Each row is a point on a landscape with many valleys, with its height.
A ball rolls from a point to the lowest of its 5 nearest points, and stops where none of them is lower. Distance is the straight distance between rows; heights are no part of it.
bive (h 56.8): [117, 119, 147, 154, 140, 102, 103,  93,  99, 106, 153, 131, 147, 172, 127,
 142, 115, 100, 119, 136]
guved (h 53.4): [138, 120, 104, 130, 115, 135, 108, 140, 109, 153,  98, 126,  88,  64, 100,
 121, 110, 103, 131, 134]
fitop (h 35.4): [119, 114, 128, 121, 128, 147, 146, 158, 146, 139, 111, 145, 120,  86, 134,
 121, 121, 136, 159, 113]
pimog (h 43.5): [137, 125, 104, 140, 114, 109, 106, 128, 106, 148,  90, 115, 105,  77,  90,
 122, 124, 120, 120, 151]
nize (h 47.8): [141,  99, 116, 135, 121, 116, 136, 172, 129, 164,  97, 129,  74,  34, 103,
 114, 105,  80, 116,  92]
bavu (h 44.8): [139, 106, 106, 115, 118, 137, 123, 146, 143, 153,  99, 125, 109, 111,  98,
 108, 132, 119, 146, 146]
gobeb (h 17.2): [145, 112, 117, 131, 129, 153, 135, 152, 157, 156,  98, 132, 119,  89, 123,
 109, 118, 124, 146, 115]
Rud (h 30.7): [129, 113, 121, 127, 120, 153, 142, 176, 157, 174,  98, 140, 124,  79, 134,
 116, 114, 136, 145,  90]
fiv (h 34.1): [102, 143, 170, 125, 136, 163, 132,  96, 119,  89, 174, 118, 167, 197, 160,
 144, 133, 164, 129, 133]
rizib (h 16.5): [130, 137, 119, 137, 142, 124, 152, 123, 137, 105, 100, 141, 136, 117, 138,
 132, 132, 145, 143, 146]
nov (h 34.9): [123, 104, 114, 118, 128, 116, 120, 131, 126, 121, 104, 135, 124, 122,  99,
 129, 140, 122, 139, 156]
puvil (h 34.7): [134, 106, 105, 119, 137, 146, 134, 137, 146, 125, 103, 143, 117, 120, 122,
 121, 123, 128, 139, 137]
Rir (h 33.5): [137, 113, 116, 126, 132, 150, 129, 139, 138, 148,  90, 135, 103, 105, 114,
 107, 113, 137, 146, 118]
daku (h 31.5): [124, 160, 135, 143, 132, 144, 118,  80, 114, 118, 158, 112, 167, 190, 149,
 144, 116, 151,  95, 124]
Divi (h 37.7): [150, 107, 109, 122, 128, 116, 150, 185, 155, 195, 117, 139, 101,  49, 111,
  97, 138, 117, 122,  77]
velu (h 23.2): [120, 144, 146, 102, 130, 126, 143, 119, 139,  96, 152, 130, 153, 175, 151,
 134, 155, 151, 129, 117]
suvud (h 21.9): [111, 145, 160, 106, 126, 135, 128, 105, 112, 104, 165, 125, 163, 195, 150,
 146, 137, 155, 108, 119]
bosef (h 24.3): [133, 162, 145, 123, 143, 107, 131,  91, 102, 102, 152, 132, 149, 170, 148,
 140, 136, 143, 111, 118]
subo (h 12.0): [118, 153, 149, 100, 119, 125, 135, 111, 126, 107, 158, 132, 162, 187, 142,
 145, 145, 155, 121, 109]
Der (h 25.9): [103, 139, 169, 107, 129, 140, 128,  96, 121, 102, 169, 129, 167, 202, 145,
 145, 141, 157, 130, 131]
pugek (h 25.7): [125, 108, 107, 137, 124, 105, 122, 124, 117, 127, 118, 122, 127, 131,  97,
 142, 127, 106, 125, 161]
Bubov (h 41.6): [129, 109, 111, 129, 136, 148, 136, 144, 146, 137,  97, 131, 119, 103, 105,
 121, 129, 129, 141, 151]
noku (h 73.7): [124, 123, 149, 179, 135, 103, 109,  86,  95, 113, 142, 130, 144, 168, 130,
 158, 105, 100, 115, 153]
pibit (h 30.1): [116, 111, 129, 116, 156, 100, 117, 116, 114, 111, 132, 136, 133, 139, 128,
 137, 128, 114, 122, 155]
Fovi (h 63.2): [149, 108, 115, 144, 124, 127, 118, 137, 123, 154,  90, 120,  70,  43, 103,
 122, 108,  95, 116, 110]
daz (h 29.9): [105, 156, 152, 125, 126, 151, 134,  79, 112, 111, 162, 118, 182, 199, 143,
 160, 130, 148, 117, 137]
Fik (h 26.6): [106, 146, 163, 101, 134, 140, 131, 106, 134, 102, 157, 138, 160, 191, 159,
 132, 155, 162, 122, 120]
mefem (h 66.4): [140,  77, 103, 142, 146, 127, 105, 143, 117, 162,  89, 134,  65,  42,  90,
 109, 104,  76, 112,  98]
rin (h 42.3): [136,  92, 122,  95, 118, 131, 152, 209, 167, 192, 129, 142, 124,  43, 130,
 113, 160, 123, 142,  79]
tuk (h 44.7): [137, 109, 110, 123, 104, 132, 107, 138, 119, 146, 101, 113,  98,  85,  93,
 125, 120, 114, 137, 146]
rek (h 44.9): [119, 105, 113, 130, 105, 157, 141, 179, 155, 153, 126, 142, 124,  73, 148,
 119, 121, 132, 148,  95]
totud (h 11.1): [139, 148, 135, 119, 133, 101, 157, 139, 127,  98, 134, 117, 137, 130, 147,
 124, 150, 147, 143, 142]
vere (h 37.8): [108, 141, 169, 118, 148, 156, 149,  92, 127,  97, 160, 131, 163, 197, 163,
 143, 140, 183, 130, 128]
mita (h 29.4): [112, 158, 151, 141, 121, 143, 120,  81, 117, 110, 169, 119, 179, 204, 144,
 159, 119, 149, 106, 134]
sobif (h 23.7): [116, 155, 147, 121, 124, 139, 126,  87, 112, 116, 167, 129, 167, 190, 152,
 152, 130, 144, 108, 120]
zap (h 48.6): [129, 157, 149, 174, 127, 127,  80,  71, 105,  99, 155,  98, 147, 205, 148,
 151,  99, 115, 126, 147]
somit (h 48.5): [128, 130, 137, 145, 152, 108, 102, 105, 106, 110, 157, 140, 132, 169, 142,
 122, 126, 120, 118, 148]
dopo (h 34.6): [129, 140, 133, 135, 158, 103, 124,  95, 109, 108, 153, 141, 127, 145, 136,
 135, 133, 131, 108, 131]
sasil (h 15.6): [125, 153, 140, 108, 123, 107, 151, 132, 133, 100, 139, 132, 142, 156, 145,
 137, 150, 144, 131, 128]
Pusa (h 25.3): [129, 112, 123, 125, 155, 126, 140, 120, 129, 112, 103, 142, 121, 124, 125,
 118, 134, 133, 133, 156]
dunu (h 7.8): [127, 145, 122, 130, 125, 124, 168, 145, 138, 107, 126, 127, 126, 106, 142,
 124, 134, 139, 155, 146]
dufaz (h 41.4): [135, 104, 118, 123, 127, 123, 133, 173, 154, 170, 120, 131,  75,  57, 107,
  79, 123, 103, 117,  95]
Dofi (h 33.4): [125, 159, 132, 145, 132, 149, 108,  76, 118,  99, 153, 112, 171, 206, 132,
 145, 120, 153, 105, 139]
rav (h 16.8): [123, 144, 122, 126, 148, 102, 154, 121, 119, 103, 118, 129, 131, 119, 144,
 134, 127, 145, 133, 149]
Samav (h 41.3): [127, 103, 133, 113, 118, 152, 144, 188, 160, 170, 128, 158, 121,  69, 145,
 113, 132, 122, 135,  84]
fab (h 10.4): [108, 137, 136, 126, 118, 146, 162, 168, 158, 108, 143, 136, 121,  97, 149,
 103, 132, 142, 160, 134]
nonob (h 51.4): [138, 113, 117, 132, 115, 123, 126, 160, 118, 157, 100, 125,  71,  49,  96,
 118, 107,  90, 134, 103]
far (h 9.9): [144, 103, 111, 121, 125, 148, 139, 174, 156, 175, 105, 133, 116,  78, 120,
 107, 133, 126, 137,  93]
Gef (h 15.1): [122, 164, 140, 118, 131, 116, 131,  96, 113, 108, 151, 123, 169, 179, 153,
 150, 136, 144, 114, 122]
Pipuv (h 27.2): [150, 110, 109, 111, 124, 161, 127, 161, 150, 179, 102, 133,  93,  88, 113,
  93, 138, 118, 136, 107]
Zubi (h 23.0): [120, 120, 103, 133, 135,  87, 115, 103, 104, 140, 109, 134, 137, 137,  95,
 141, 131, 107, 100, 149]
Livu (h 33.6): [132, 123, 115, 133, 132, 145, 152, 152, 153, 127, 106, 145, 129,  89, 129,
 123, 108, 130, 151, 132]
ninil (h 53.0): [132, 154, 145, 147, 140, 128,  90,  93, 108, 104, 161, 124, 141, 187, 148,
 130, 128, 127, 112, 129]
Muma (h 55.8): [126, 152, 145, 175, 125, 124,  77,  79, 103, 102, 160, 118, 144, 182, 143,
 168,  92, 112, 124, 155]
mos (h 42.5): [146, 121, 109, 123, 118, 120, 111, 139, 112, 137,  95, 105, 116,  88,  85,
 131, 129, 118, 128, 143]
pul (h 46.4): [136, 114, 111, 118, 107, 141, 112, 149, 133, 143, 103, 114,  98,  97, 104,
 122, 125, 116, 130, 143]
bog (h 11.0): [134, 151, 127, 116, 126, 106, 158, 135, 139, 102, 140, 121, 142, 150, 146,
 124, 156, 143, 139, 129]
fuge (h 38.2): [145, 112, 117, 142, 109, 137, 123, 159, 146, 165, 105, 124,  80,  77, 106,
  96, 131, 106, 127,  98]
maso (h 1.6): [130, 139, 124, 120, 109, 132, 157, 150, 146, 116, 147, 115, 130, 117, 145,
 117, 143, 148, 152, 133]
foz (h 28.1): [126, 148, 139,  91, 137, 128, 152, 117, 155, 102, 146, 131, 143, 185, 159,
 128, 156, 159, 131, 121]
kegi (h 19.5): [130, 173, 141, 116, 129, 108, 147, 122, 119, 112, 142, 125, 145, 164, 153,
 141, 143, 135, 117, 134]
nos (h 35.2): [137, 111,  97, 127, 105, 111, 111, 128, 113, 139,  99, 118, 124, 108,  91,
 139, 131, 111, 131, 157]
vin (h 47.7): [154, 122, 124, 125, 103, 130, 117, 149, 128, 161, 100, 117,  81,  71,  94,
 112, 124, 103, 140, 121]
Sev (h 21.3): [120, 116, 116, 141, 115, 149, 157, 171, 150, 121, 126, 138, 122,  93, 148,
 112, 119, 153, 151, 121]
riliv (h 12.1): [115, 118, 116, 136, 132,  96, 115, 115, 115, 128, 127, 132, 137, 144,  96,
 148, 123, 100, 105, 148]
Puz (h 25.8): [107, 119, 124, 146, 141,  94, 117, 101, 109, 124, 128, 139, 142, 153, 106,
 149, 117, 101, 108, 147]
siku (h 66.5): [138,  96,  98, 148, 128, 129, 101, 129, 115, 155,  86, 122,  70,  51, 104,
 118, 105,  88, 116, 123]
pilik (h 5.6): [135, 154, 129, 112, 125, 127, 161, 149, 145, 109, 141, 109, 129, 134, 147,
 107, 153, 150, 149, 139]
voko (h 52.9): [125, 165, 132, 172, 120, 125,  81,  76, 108,  78, 150,  95, 151, 216, 131,
 157, 101, 137, 123, 164]
Rezi (h 35.6): [116, 138, 161,  93, 144, 133, 148, 106, 144, 107, 149, 141, 154, 200, 160,
 131, 155, 160, 132, 111]
sesu (h 40.7): [123, 160, 143, 164, 127, 128,  86,  72, 107, 108, 172, 112, 151, 198, 152,
 135, 116, 140,  98, 148]
rulit (h 39.0): [140, 112, 118, 120, 114, 149, 116, 162, 137, 160, 101, 118,  93,  94, 102,
 109, 128, 123, 137, 123]
siz (h 30.0): [141,  99, 117, 111, 125, 130, 153, 193, 155, 192, 112, 135, 127,  56, 124,
 114, 136, 107, 136,  81]
Ren (h 45.9): [115, 113, 141, 133, 149, 102, 105, 101, 101, 103, 156, 140, 132, 155, 140,
 138, 124, 108, 114, 148]

Where does a ball stop that starts at each point below?
nov -> maso
mefem -> far
Fovi -> far
zap -> subo
siku -> far
Muma -> subo
